A landscape with many peaks, sampled at points; each row gives a point and its height.
From any point a climber takes the steepest step (rise divided by distance) to one of its 5 nearest points. It stops when none of these is higher. Distance is the straight distance between rows; heights are no part of it.
zuk (h 792): [  0  12   6 -18 -15  21  34 -39  36  -1 -30 -12  12 -13 -23  -4  -8   1
 -18 -14   8  -7  14  13   1 -35 -16]
Balo (h 766): [-11   7  -4  -9   9   5  20 -20  24   7 -13  -4  -5 -11 -21  12 -12  -9
 -27 -12  19  -6   6  20 -15 -43 -13]
noni (h 111): [ 18   6 -15   6  -9  10  24  13  -7   7  14  11   0 -15  14  -2 -37 -15
   0   3 -14  -4   0 -27  -4   1 -29]
fono (h 425): [  1 -26   9  -9   8 -27 -43  -1 -17 -23  -2 -10 -24  42 -21  14   4   1
 -24  25  18   1  28  19 -25   3  32]
kel (h 624): [-12  12   8  -8  -3  22  28 -38  46   6 -27  -7  17  -4 -32  -4  -9  -7
 -24 -11  16  -6   8  14  -7 -49 -13]
fol (h 625): [ 16  11  -9   7 -15  11  19   0  -3  11  -2  -3   5 -12  13  -9 -30 -12
 -19 -11  -9  -7   5 -17   0 -14 -24]
kipo (h 77): [ -5  -6   2 -10   4 -23 -35   1  -9 -18   1 -16 -10  20   3   2  31  -6
   9   2  20   3  -5  20  11   0  30]
mera (h 454): [  0  -2   7 -20  -3 -23 -34 -24  -4 -15 -24 -39 -22  27  -6   8  20   1
 -17  -1  13  -2 -10  20   9 -10  24]
dizir (h 174): [ -5  -2  -4   0   8 -15  -6  -1 -11   1   8 -14   3   6  13   4  10  -4
   6  -7  17  -1  -4  -3   0  11   5]
duga (h 478): [ 43  24 -13  13 -18  17  18  20  30  34   3  48  13  -5  12  16 -36   2
  -7 -24 -37  -4 -14 -20  24  37 -10]
bote (h 252): [-21 -16  -1   3  21  -9 -26  14 -13 -17  17  10   4  19   0 -10  26  -9
  15  22  11 -10   3  18   1  26  42]
soru (h 412): [ 15  13  17   3 -16   8   3   9  -2  15  -2  12  18   3   4 -23  10  22
   4 -18 -13   9 -22 -24  27  13  -3]
Tedef (h 456): [ 17  -6  18   4  -3  25   3  13  14  10  -4   8  10  10   2 -13  15  52
  17 -19 -26  19 -22 -15  40  25 -15]
det (h 350): [ -3   7   9  -1   9 -18 -17  -7 -11  -6  -2 -19   9  13  14 -11  32  -2
   7  -9   1  11 -21   9  21  -2  10]
zege (h 256): [ 15  12 -15   3   4  13   8  14 -14   5   9  15   4 -12  18  12 -25 -18
   6   4  -6   0 -18 -19  -6  19 -18]
gabu (h 884): [ -4  15   9 -21 -25  14  18 -41  38  -1 -29 -17  15  -7 -14  -2  -9   5
 -18  -9   8  -2  24  -4  -6 -37 -13]
momi (h 830): [ -6   6   9 -18 -21  -1  11 -40  17  -2 -27 -25   5  -7 -20   1   1   9
 -17 -14   1   0  14  13  -7 -31 -14]
Folol (h 535): [ 35  21  -7   6  -8  17  15  16  25  30   6  39   9  -8  14   6 -28  21
   8 -18 -27   9 -24 -16  26  30  -6]
duge (h 409): [  9 -13  11   7   7  21  -7  12  -1  16   1  17  12 -10  -1  -9   9  43
  29   7 -26  26 -17 -11  20  28 -15]
Nokit (h 692): [  1  17   9  -6 -22  -6  -3 -23  -1   0 -22 -26   7   4   3 -11   7  -2
  -8 -20   4  10   2  -9   9 -14  -8]
fula (h 786): [ -4   0  16 -14 -23  -7 -14 -38  12 -10 -29 -43  -5   1 -13   4  11   4
 -22 -12   9   3   6  10  -3 -22  -1]
doro (h 497): [  5  17  -3   7  -3   7   5   3  -6   1  -3   1  11   3  19 -16  -4  -1
   5 -12  -7   4 -16 -15   8   0 -10]
zut (h 593): [ 25  21 -20  12 -45  28  21  -1  39  11 -11  14   7   0  10  -8 -39  -6
 -21 -10 -27 -16  23 -24   8 -14 -23]
Paz (h 758): [ -2  22  19  -7 -35  13  22 -31  21  -7 -18 -29   9   1  -3  -7  -8   5
 -12 -21   0   0  28 -10   6 -31  -8]
satez (h 221): [-22 -12  -3   3  16 -21 -25  10 -14 -16  20  -1 -13  16   0   9  13 -16
   6  21  17 -10  10  19 -14  20  45]
bobo (h 194): [-20  -1 -21  17  20  -7  -5  16 -25  -5  33  27 -12 -21  -9  13  -7 -32
   8  31  10  -9  10   6 -34  30  16]
numom (h 439): [-10 -17 -16 -13   3 -10   3  -4  -8  -1   8 -16 -17  -8   6  10  -4 -15
  -5   2  14  -2   6   3 -19 -21  -6]
dof (h 599): [  9  16   0   8 -21   9  13  -5   0  10   0  -2  11   1  12 -10  -8  -1
  -3 -19  -5   2  -7 -26  10  -6  -7]
dav (h 318): [ 29  22 -23  12 -27  20  13  11  21  28   0  24   7 -11  21   4 -44 -10
 -14 -20 -33  -3  -6 -23  19  11 -15]
fulep (h 397): [-13 -21 -26   0  15  -4  14  19 -12  -3  22  12  -5 -12  -3   9 -17 -26
  -2  10  12 -16  14  -4 -24 -16 -11]
fid (h 355): [ 18  10  -6  14  12  18   6  13  -8  10  18  28  13 -18  21   5 -23  -3
  13   4 -10   7 -10 -22   5  27  -7]
dafek (h 148): [ -2  -3   2  -5   7 -17 -13   4 -12  -2   8 -20  -2   4   5   6  14 -11
   0  -2  11   3 -12   7  -2   2  10]
Datud (h 265): [  4  -3   6 -19   0 -28 -29  -7 -10 -14  -3 -34  -8  20  -2  -4  24  -6
  -7   2  12   5 -11  18   2 -11  28]
dapo (h 262): [-12  -1  -5  12  19  -2   0  12 -26  -8  22  20  12  -8  12  -2   6 -14
  27  17   3  -6  -3  -8  -8  29   6]
mufa (h 239): [ -8 -10 -11  -5  10 -18 -14   5 -15 -11  10  -7 -12   5   3  10   6 -14
  -2  10  10  -5   7   7 -12   6  11]
mubu (h 384): [  7  12  18   0   5  12  -1   6  -2   8  -6   8  16   6   7 -18  21  29
  17 -21 -16  13 -19 -16  27  12 -14]
rori (h 713): [-11 -19  -2  -9  17  -9   4  -6  17  -2  -7   4 -15   3 -24  28 -13 -15
 -26  -2  34 -10 -14  40 -25 -44  -3]
tadi (h 347): [-10 -17   2 -24  -1 -21 -21 -27  -6 -23 -24 -29 -23  18 -19  14   4   1
 -28  -2  10  -6  -5  30  -1 -16  12]
gul (h 309): [  2  -1  14   6  17  10   0  15 -12   1  12  17  19 -11  16  -5  -2   5
  29   6 -10   7 -16  -6   6  26  -3]
Nak (h 657): [ 12  24  -3   9 -44  19  20  -4  18   7 -16  -8  12   1   6  -9 -20   7
 -15 -26  -8   0  15 -27  14 -14 -11]
luvuf (h 209): [-16 -24  -5  -3  12 -24 -17  11 -18  -6  13   0 -13  14   0  17   5 -19
  -6  13  23 -13  12  14 -23  10  26]
Kuvet (h 578): [ -7 -39  13 -17  13 -19 -38  -7  -6 -26 -13  -8 -35  46 -28  16   1   1
 -27  20  21  -7   5  24 -26 -15  22]
Bize (h 175): [-14  -9   3  -2  20 -19 -33  15 -19 -15  12  -5  -8  27   2  -7  19  -6
   1  13  17 -10  13  12 -11  14  49]
gafas (h 448): [-12 -10 -14  -6  10  -7  21   5   7   0   5   3 -13  -9 -10  12 -13 -20
 -15  -2  15 -12  10  -4 -25 -31 -21]
gisi (h 721): [ -5  14   0 -18  -3   3  27 -20  28   5 -20  -9  -3 -13 -19   4  -3  -8
 -18  -5  11  -4   9  16 -12 -42 -13]
bered (h 663): [ -5   3   6 -18 -14 -19 -22 -27   3  -3 -18 -38  -8   7  -7  -3  17   0
 -12 -10  11   0  -2  12   7 -27   9]
bol (h 709): [  7   6   1  12   9   8   8   7 -11  13  10   9   4  -7  15  -2 -19  -7
   9  -4 -10  -3 -15 -27   3  10 -14]
fuz (h 699): [-12  -9   5 -21  -1  -7  12 -22  18  -9 -17 -17  -7  -6 -22  17 -11  -9
 -18  -3  14  -7   2  26 -17 -35  -8]
tuva (h 191): [  9  -1 -20   6   7  -2  18   8  -6   7  10   5  -4 -10  21   2 -31 -19
  -5  10  -1  -4   7 -17 -13  -2 -22]
Taz (h 222): [  5 -26  17  20  17  11   3  20  -8   5  11  11   9 -11  -1 -10  28  34
  41  33 -23  23  -6   8  15  36   1]
Latig (h 366): [  3 -11  16  -2  22   1  -7   9  -7  -5  -1  -2  13  -4   9 -17  38  23
  24   2 -16  17 -16  -4  22  19  -4]
sek (h 289): [-17  -4  -7   4  15 -11 -20  10 -17  -6  11  -7  -2  13   9   2  22 -12
  13   8   7   1   3  10  -7  12  19]
Dilo (h 542): [  5  13   6  -8 -12  -5   8  -8  -4   1  -1 -22   1   4  10 -11   3  -1
   6 -15   6   1  -6 -12   6 -11  -5]
Zib (h 491): [  3  14  -5  -2 -14   2  16  -1  -4  11 -10 -10   2 -14  16 -10  -6 -11
  -8  -6  -6   2   1 -25   1 -11 -19]
konad (h 376): [ 14  -6  12  19  13  19   5  16  -1   9   2  20  12 -25   5  -2  -2  33
  30  17 -16  17 -14  -8  12  36   0]
Vazen (h 743): [  8   9 -10  -3 -23  12  29  -4  14   6  -4  -5   6  -5   9  -9 -30 -10
 -16 -16  -5 -11  12 -22  -2 -29 -23]
mak (h 524): [ -5 -22  -5  -5   6 -30 -32  -4  -9 -22  -7 -18 -33  17 -13  18  13   2
 -17  12  16  -7   5  25 -12 -14   9]
rovu (h 244): [-22   1  -6  16  22  -7 -11  19 -16  -8  27  22  -5 -13  -8   3  16 -16
  18  31   8 -12   5  14 -19  38  36]
kape (h 354): [  6 -16  21  16  18  19   0  13  -2   7   7  16  15  -7   4  -7  16  35
  31  10 -21  24 -10  -7  16  33 -11]
Git (h 248): [-26 -14 -18   4  14 -19 -25  18 -23  -2  22  12  -9   7  -3  10   7 -24
  11  26  15 -14  17  11 -25  24  30]
pudo (h 603): [ 16  15  -9  10 -27  14  23   7   6  10  -2   8  10  -7  12  -8 -27  -4
 -14 -15 -15 -11   3 -19   7  -3 -16]
fopa (h 493): [-21 -23 -29   2  20 -15   6  20 -12  -7  25  15 -21  -9 -11  19  -8 -26
  -8  12  18 -11  17  14 -33 -12 -16]
Bupib (h 213): [-24   2  -4  22  19  -6 -10  22 -18   0  37  33  -9 -23 -16   4   1 -20
  27  36  -2 -12  10  21 -23  47  19]
rad (h 793): [  1  15  13  -4 -33   9   7 -43  16  -9 -27 -39   9   1  -5  -4  -1  15
 -13 -19   2  -1  19  -4   8 -32  -8]
duz (h 386): [ -2   2  14  -6   5  -8 -14   2  -5   7  -1  -4  12   5   7 -24  36  21
  23 -11  -4  18 -19  -7  24  10   4]
Zulam (h 502): [  5 -22  15 -18  11 -29 -45 -17  -9 -31 -14 -17 -27  49 -23  15  13  12
 -27  27  14  -4  11  15 -27  -3  26]
ditif (h 93): [ -5   7 -13  17  21   8  15  15 -20   2  25  22   9 -25   8  11  -5 -16
  21  23  -3  -3  -6  -6 -18  24  -2]
rezat (h 732): [ -2   7   5  -6 -20 -15   1 -26   2   1 -17 -34  -5  -5   0   3   4  -2
 -21 -10   6   4   7   4  -2 -27 -10]
kaz (h 489): [ 35   5  -5   7  -8  29  11  20  22  28   1  32   7  -9  -2   2 -10  50
  20  -9 -33  15 -25  -9  33  29  -5]
sut (h 75): [-13 -20  10  13  27   2   6   8 -15  -1  11  19  -3 -14  -4 -14  39  12
  51  43 -12  17  -1  21   5  42  10]
Gired (h 188): [ -6   1 -18  23   7  -1  10  24 -26   5  39  28   0 -38   6  15 -11 -37
  18  32   0  -5  18  -4 -30  30   7]
zava (h 227): [-28  -8  -7  10  21 -12 -14  26 -10 -12  26  25  -9   1 -19  -7  25 -19
  16  27   2 -14  12  30 -16  30  44]
zoke (h 300): [ 26  14 -15  15  10  18  17  17  -7  24  16  33  10 -32  17  10 -36 -22
  10  18 -20  -3 -10 -18  -1  25 -13]
suno (h 536): [ 31   7  -1  11  -1  25  12  20  11  23   6  35  11 -12  14   1 -25  22
  12  -7 -28  12 -28 -15  29  34  -4]
sufus (h 647): [-11 -24   3 -13  11 -23 -24  -6  19 -18  -7 -20 -40  17 -24  21   3   3
 -30   7  26 -14   4  35 -16 -29   5]
fozuz (h 261): [-24 -18 -20   7  12 -20  -4  18 -18  -9  28   3  -3  -9   8  19  -9 -27
   5  20  11 -19  17   7 -25  10   9]
ponik (h 240): [-16 -17  -3  -1  30  -7 -21  23  -7 -10  22  22   1   9  -8 -15  43  -2
  27  34  -5  -1   7  28   0  32  44]
lor (h 223): [-14 -13 -19  12  19  -6  12  14 -26   0  36  13 -11 -24  -4  11  -9 -32
  10  29   0  -8  18  -3 -34  20   0]
Pigot (h 159): [-21  -8   5  14  25  -9   1  19  -3   0  22  29 -14 -13 -16 -19  35   5
  37  46 -10   5  16  32 -13  45  25]
veri (h 568): [ -8 -16  -6 -16   8 -23 -11  -2   4 -15  -4 -20 -18   9 -16  19  -1  -5
 -13   3  20  -5   2  26 -22 -29   1]
vogon (h 673): [ -3  11  10  -8 -17 -17 -22 -31   8  -5  -9 -41  -3  12   4 -10  28   7
 -12 -18   9   4  -4   8  12 -16   8]
tatet (h 569): [  4  25  24  -2 -22  -5 -13 -22  -4  -4 -24 -32  12  17   2 -16  24   7
  -6 -24   7   8 -10  -2  26  -8  11]
loduk (h 458): [ -6 -16  -4 -11  11 -23 -28   6 -14 -17  -1  -9 -33  24 -17  16   8  -7
 -16   6  15  -6  15  21 -18   3  25]
Fik (h 781): [  3  16  16 -14 -29  35  26 -44  50 -13 -32 -13  22  -5  -8   2 -18   9
 -26 -16  -1   0  35  -5   2 -34 -11]
lazi (h 232): [-24  -7   2  12  13 -12 -23  20  -8 -15  15  34  -8   2 -24 -20  42   5
  34  47 -10  -4   8  33  -6  33  48]
seva (h 495): [  3   7  12  -9  -5 -13 -12  -8  -6  -5 -10 -20   4   7   4 -11  14   3
   5 -14   7   7 -14 -14  20  -7   2]
rek (h 722): [-16  10   0  -6   9   9  20 -30  32  -4 -25  -3   1 -11 -23  18  -7 -15
 -29  -3  25  -6  -5  25 -16 -45 -12]
kora (h 745): [ -7  14  -7  -8 -29   2  23 -18   7   7 -14 -23   5   1   4 -14 -13   0
 -15 -21  -3  -1   9 -10   0 -28 -20]
ladug (h 385): [  8   5  -7   8   0   9  23  15  -6   9   3  -2  -5 -17  16  -6 -16 -11
  -2  -2  -7   0  -1 -24  -5  -6 -19]
Fuv (h 333): [-11  -5   4  -6  18  -6  -9   7 -11  -3  10   4  18   8   4  -8  19   2
  24   2  -5   7 -10  -4   9  17   7]
nerep (h 479): [ 30  18 -14  14   3  12   5  20   1  22   8  33   9 -15  23  11 -36  -3
   8   1 -21   5 -16 -22  20  31 -11]
zuf (h 563): [-15 -27  -5 -16   4 -25 -23  -6  -6 -17  -9 -14 -29  16 -19  21   6  -1
 -17   7  21  -7   4  18 -24 -22   4]
gelu (h 334): [ 14   3  13  11  10  13   0  22  -7   6   0  19  13  -9  13  -4  -3  22
  19   3 -18  14 -21 -20  16  22  -4]
zoma (h 723): [-11  -5  -8 -11 -11 -11  24 -19   7  -5  -9 -20  -3  -6  -5   3  -4  -2
  -9  -7  12  -2  14   6  -9 -34 -15]
lom (h 220): [-22  -4   3  16  26  -4 -16  23 -11 -11  20  28   0   0  -6  -9  23  -3
  34  31  -5  -1  -1  15  -3  37  23]
vozev (h 476): [  0  -9  -1 -20  -6 -25 -18 -18  -3 -14 -16 -35 -19  10  -4   6   8 -10
 -16  -9   9  -1  -3  20  -9 -19  10]
rirur (h 641): [ 13  27   8   6 -23  18   9  -2  -1  10  -4  -2  15   4  15 -18 -10  12
  -6 -21 -13   2 -11 -28  21   3 -12]
gar (h 655): [-14  -9  -2 -19   2 -22  -2 -34  15 -11 -23 -19 -21   1 -19  16  -1   1
 -26  -5  16  -8   4  29 -17 -40  -5]
vov (h 613): [ 14  14   0   3 -41  33  22  -9  35   6 -15   1  13  -2   1 -10 -33  -2
 -16 -11 -18  -6  35 -18   4 -19 -20]
goz (h 708): [  2  12  13 -20 -19 -16 -20 -36  -2 -12 -28 -50  -2  12 -10  -5  17   2
 -13 -12   8  -6  -3   9  11 -16   6]
taroz (h 388): [ 10   3  15  -2 -10  15  -1   2   1   9  -6  -1  10  16   7 -28  20  48
  14 -28 -25  14 -20 -11  36   7 -10]
Boti (h 656): [-18 -26  -9 -11  23 -22 -10   8   1  -9   7  11 -22  13 -16  32  -6 -10
 -23   6  27  -7  10  18 -31 -22  -4]
lemep (h 299): [-15  -9 -20   4   6  -8   3   3 -22   1  19  -1  -2 -10   6   9   1 -23
  -1   5  10  -7   9  -6 -23   6  -2]
leb (h 639): [  2   1  -1  -3 -10  -3  16 -12   8   6  -9 -17   2  -5   3  -1  -9 -11
 -15  -9   9  -4  11 -14 -14 -29 -18]
Ter (h 167): [ -7   2  -8  21  16   4   4  19 -27   2  32  26   6 -27   4  10 -10 -34
  15  23   6  -3   8 -11 -27  33   4]
Bapu (h 731): [ 22  24  10   6 -40  23  12   4  13   7 -10   4  10   9  18 -16 -14  10
  -3 -25 -20  -7   2 -25  19  -6  -6]
dere (h 494): [ -2 -21   6 -20   7 -27 -27 -10 -16 -21  -7 -21 -26  39 -14  16   6  -1
 -25  17  20   2   5  20 -12 -18  22]
nugif (h 324): [ -3   6 -10   0  11  -1   1   7 -14   4   9  -3   3  -5  19  -5   4 -13
  11   5   0   4  -9 -11   1  17   0]
Kiges (h 451): [ 36  23 -25  12 -25  23  20  15  21  25  -4  27  10  -1  19   7 -43  -3
  -7 -22 -32 -11 -12 -23  29  23  -5]
Dinu (h 370): [  0   2  -6  -1  13   0   6   2 -24  -1   8   3   7  -9  22   0  -8 -21
  11  -2   2  -4  -3 -19  -7   3 -11]
Fisi (h 697): [ -8   4  -5   0 -14   3  30 -14  29   6 -16   1   1 -10 -15   2 -16  -6
 -21  -6   6   1  11   7 -10 -44 -22]
dar (h 582): [ 23  14   5  15 -13  29   6  18  10  16  -5  24   7  -2  16 -10 -13  26
   4 -22 -26   4 -23 -21  32  20  -5]
gisul (h 99): [ -1   1 -18  11  15   7  13  15 -16   2  27  18   8 -18  11   8 -19 -27
  13  19  -5  -8  -2 -18 -17  14 -17]
mosez (h 516): [  1  20  16   1 -22   9   6 -11   2  10 -12  -3  17   8  12 -17  16  16
   4 -30  -9   6 -13 -24  23  -8  -6]
muga (h 306): [  1 -19   8 -11  18 -19 -41   2 -22 -21   1 -10 -15  51 -17   2  18  -2
 -10  20  17  -4  15  15 -13   3  48]
mit (h 650): [  2  22  26 -10 -38   7  -9 -41  16  -1 -22 -44   9  11  -5 -16  23  14
 -11 -24   2  13  11  -3  26  -9  10]
bav (h 153): [ -5  -1  -7  -8  -8 -13  -7  -6  -7   0   6 -20  -2  -3   0   1   5 -11
   1   0  10  -3   1  -3  -3 -16  -5]
Reta (h 661): [ -9 -26  13 -12  14 -19 -27  -6   6 -15 -13   1 -31  29 -33  38   1   5
 -31  20  21  -4   1  28 -37 -22   4]
Ges (h 643): [ 31  23  -2  10 -25  27  14  12   3  15   0  16  11  -2  17  -9 -22   7
   3 -25 -21   0 -10 -26  20   8 -12]
Nezab (h 681): [  8  23   6   0 -25   1  10 -15   2  -1  -7 -19  13  -2   4 -17  -3   0
  -6 -19   3   2   3 -14  13 -21  -8]
Bofen (h 576): [-16 -22 -18  -7  17 -16   8   7  -7  -8   7   9 -24  -7 -11  22  -8 -23
 -17   0  20  -7   9  10 -27 -29  -7]
pini (h 669): [ 22  20  -6  16 -42  23  15   6  17  18  -7  15   5   4  14 -16 -29   8
 -21 -27 -17  -8   3 -23  14   3 -16]
tabit (h 283): [-11  -8  -1 -16   0 -21  -8  -9  -6  -9   1 -29 -14   8   0   8   6  -5
 -14  -3   9  -3  -1  13  -5 -17   2]
givi (h 331): [ 23  24 -13   6 -15  19  11   6  -2  15   1  19   7  -6  19  -3 -27  -9
  -2  -7 -19  -3  -5 -31  16  15 -21]
nomit (h 247): [  0 -16   8 -14  11 -24 -39  -9 -10 -26  -6 -17 -15  39  -1   5  19  -2
 -11  17  26  -2   2  13   0  -2  42]
mesu (h 724): [-11  13   9 -14 -20  27  29 -26  44  -4 -26  -4  26  -7 -15  -1 -29  -2
 -21 -17   6  -3  23   3  -4 -43 -12]
ropam (h 17): [ -9  -6   4  19  18   4   0  20 -18  -1  19  25   5 -18   4   0  13   3
  39  28  -5   1  -4   3  -5  37  10]
seda (h 234): [-15 -17   3   7  28  -6 -16   8  -5 -10  13  20  -3  -1 -13 -17  41  12
  39  29  -8   7   3  20   0  29  29]
nimu (h 302): [-10  -4 -11  -9   7 -18 -15  -1 -14  -3   1 -17  -9  -1   4   7   4 -21
  -2   7  15 -13   6   6  -8 -12  -2]
sar (h 696): [-11 -22   3 -13  18 -10  -6  -3  12 -15 -13   6 -32  12 -32  28  -9   2
 -34   2  32  -6  -6  44 -18 -30   2]
sufo (h 617): [  9  23  19   4 -41  18  10 -16  10  11 -13 -22  14   8   7 -16  -5  12
  -9 -24  -8   2   3 -16  19 -10  -7]
zug (h 459): [ 22  -8   5   1   5  19   3  19   3  18  -3  29   8 -11  15  -1  -3  45
  22   4 -26  19 -15  -8  33  38  -9]
doneb (h 413): [ 27 -18   8   9   3  23   2  23   5  28  -3  14   5  -5   4   2   3  61
  31   9 -33  32  -4  -8  31  43 -13]
Kuz (h 329): [ -2 -19   3  -7   4 -30 -32  -5 -12 -18  -2 -19 -18  22   0  15  15  -8
 -10  -2  17  -5   3   9  -4 -10  16]
Riref (h 372): [  3   1   3  -2   6   3   2  11 -18   7   8  -9   7  -3  14 -11  10 -11
   6  -9  -4   3 -10 -11   2   5 -14]
Koto (h 630): [ 17  20   3   7 -39  24  20  -3  27   6  -8   0  14   2  12  -9 -32   4
 -22 -15 -16  -3  22 -19  20 -22 -13]
Lum (h 517): [ 24   1  17   5  -4  27   4  18   9  16   0  27  17  -1   4 -12  -4  48
  15 -16 -29  15 -19 -12  35  22 -11]
Vegif (h 267): [-24  -6 -10  12  17  -8 -19  13 -25 -10  16   7  -5  -1   0   1  25 -18
  24  20   8  -8   6  16  -8  25  23]
pazor (h 734): [-12  -5  -8  -9  15   1  15 -14  27   1  -9   3 -13  -5 -28  16  -9 -13
 -25 -12  22  -6  -5  27 -19 -49 -17]
vam (h 441): [ 11   6   5  11  14  22  10  15  -8  19  11  27  15 -19  19  -2 -18   9
  15   2 -17  10 -24 -12  18  24 -10]
Fef (h 387): [  0   9   7   7  15   6  -6   9 -18   2   6   0  17   0  17 -13   8   1
  20  -8  -2  11 -15 -17  14  11  -3]
lelek (h 823): [  2  10   0  -7 -17  16  22 -28  28   0 -26 -16   6  -5  -5  -6 -19  -1
 -21 -19   5  -5  19  -3  -5 -38 -14]
Fek (h 349): [ 26 -17  12   2  -5  26  -1  14  10  28  -4   5   6   2   0  -6  14  62
  22   6 -32  28 -15 -13  43  37  -8]
tosod (h 421): [  8  13  24  -2  -8   5  -3  -3   4   3  -6 -10  15  10   6 -24  29  24
  15 -28 -10  12 -26  -4  30   1   1]
keni (h 238): [ -7  -2 -20  16  13  -5  11  13 -29  -5  21  19   1 -10  11  14  -7 -34
   9  13  14 -16   8  -5 -25  16  -6]
bezi (h 602): [ -7 -35   2  -5  14 -33 -24  11  -2 -16   0  -5 -27  21 -20  28  -2  -4
 -23   6  19  -9  14  23 -28 -11   9]
vagan (h 564): [-12 -21 -18 -11  19 -23   1  -3  -3  -9   4  -2 -20  -5  -8  11  -8  -8
 -15  -6  17  -8  10  10 -20 -17  -8]
popo (h 237): [  4   1   5   9  24  11   6  15 -10   6  10  28  17 -11  14  -4  -1   7
  28  16  -7   6 -14 -15   4  28  -1]
fimov (h 200): [-28   4   0  20  31  -4  -6  21 -16  -6  30  38 -11 -15 -20   0  18 -12
  31  35  -4  -4   3  21 -16  44  27]
Gatez (h 418): [  1  12  15   4  -3   4  -7  -4  -5   1  -3  -8  19   4   8 -21  17  13
   7 -14  -4   6 -13 -18  20   5   3]
Nutab (h 787): [  6  12  -5  -7 -28  15  24 -18  25   6 -16 -12   8  -5  -3  -5 -18   6
 -10 -13  -5  -9  15 -10  -2 -36 -14]
lali (h 744): [  4  22  11  -1 -30   2   2 -37   6  -1 -17 -36  16   7   3 -15   7  13
 -20 -24   2  10   7 -10  14 -18  -7]
palet (h 486): [ 19  15   5   7  -4  20   4   8  -5  11   2  21  19  -6  19 -14 -11  16
   1 -17 -15   5 -24 -19  10  11 -13]
zop (h 710): [-11   3  -9 -16  -5  -6  21 -24  19   0 -16 -23 -11 -11 -18   7  -4  -4
 -17 -15  10  -1   6  12 -10 -43 -13]
Lagup (h 293): [-10  -1  -7  -2   7  -5   1   1 -22 -10  10  -9   2 -12  13   2   2 -12
   3   0   0   4  -5 -11  -4   3   2]
nefa (h 622): [ -6  -2  -9  -2  -3   1  28  -8  11   7  -6  -5   2 -12  -6   8 -21  -6
 -11  -8   6   4  10  -2 -13 -41 -19]
Magig (h 695): [-20 -27  -9 -12  20 -18  -4   1  10 -11  -7   9 -26   5 -33  29  -6  -6
 -21   0  25 -15   1  33 -26 -41  -6]
mato (h 142): [ -4  -6   2  23  19  13  10  17 -13   1  10  26  13 -20   6   1   9  11
  39  29 -14  13 -14  -3   3  33  -5]
Solep (h 559): [ 37  13 -13  16 -14  20  12  12  20  22   5  30   7 -10  16  -7 -36   6
  -6 -22 -18   2  -9 -22  22  17  -8]
Zenu (h 105): [ -4 -19  -1  -5  17 -26 -30   3 -14  -9   6 -12 -17  27   1   4  21 -12
   1  12  16  -8   4  20   1   9  33]
memi (h 353): [  6  -3  11   2   6  15   1  13  -2   3   8   9  17  -5   1 -21  16  26
  25   0 -12  14 -20 -11  22  19  -7]
ruv (h 316): [-11  -9   2   3  21   0 -17   7 -13  -6  13   8   9   1   5  -7  28  -2
  27  11   8   1  -7   2   5  27   8]
Toru (h 796): [ -7   4   6 -13 -26  -1  13 -18  16  -2 -19 -28   6   1  -5   1   1  -4
 -18 -19   3   1  22  -2  -5 -25 -13]
Lizuv (h 208): [-12 -19  10   9  27   2   1  14 -11  -8   5  16   5  -5  -2 -16  33  12
  41  23 -13  13  -8  14   9  41  10]
dep (h 496): [ -4  19  11  -4  -4 -10 -10  -8  -1  -1  -8 -31  11  11   4 -12  22   5
   4 -23   1   3 -12   2  15  -9   0]
nulo (h 332): [ 18  14 -19  10 -14  15  21  13   6  13   0  10   4  -6  18  -7 -41 -16
 -15  -7 -19  -6   0 -26  -2 -14 -25]

Two climbers start at each pair of points below. Name the first point that both come to, or write -.
Gired and mufa -> Boti
Tedef and Latig -> Bapu
dafek and tabit -> rori
nomit and sufus -> sar
zug and mubu -> Bapu
mera and vozev -> fula

For each start below, name the point where the climber stops.
Bize -> Balo
kipo -> Balo
memi -> Bapu
Taz -> Bapu
det -> gabu
doneb -> Bapu
fozuz -> Balo
zuf -> Balo
dof -> gabu
Dilo -> gabu
nulo -> gabu
mato -> Bapu
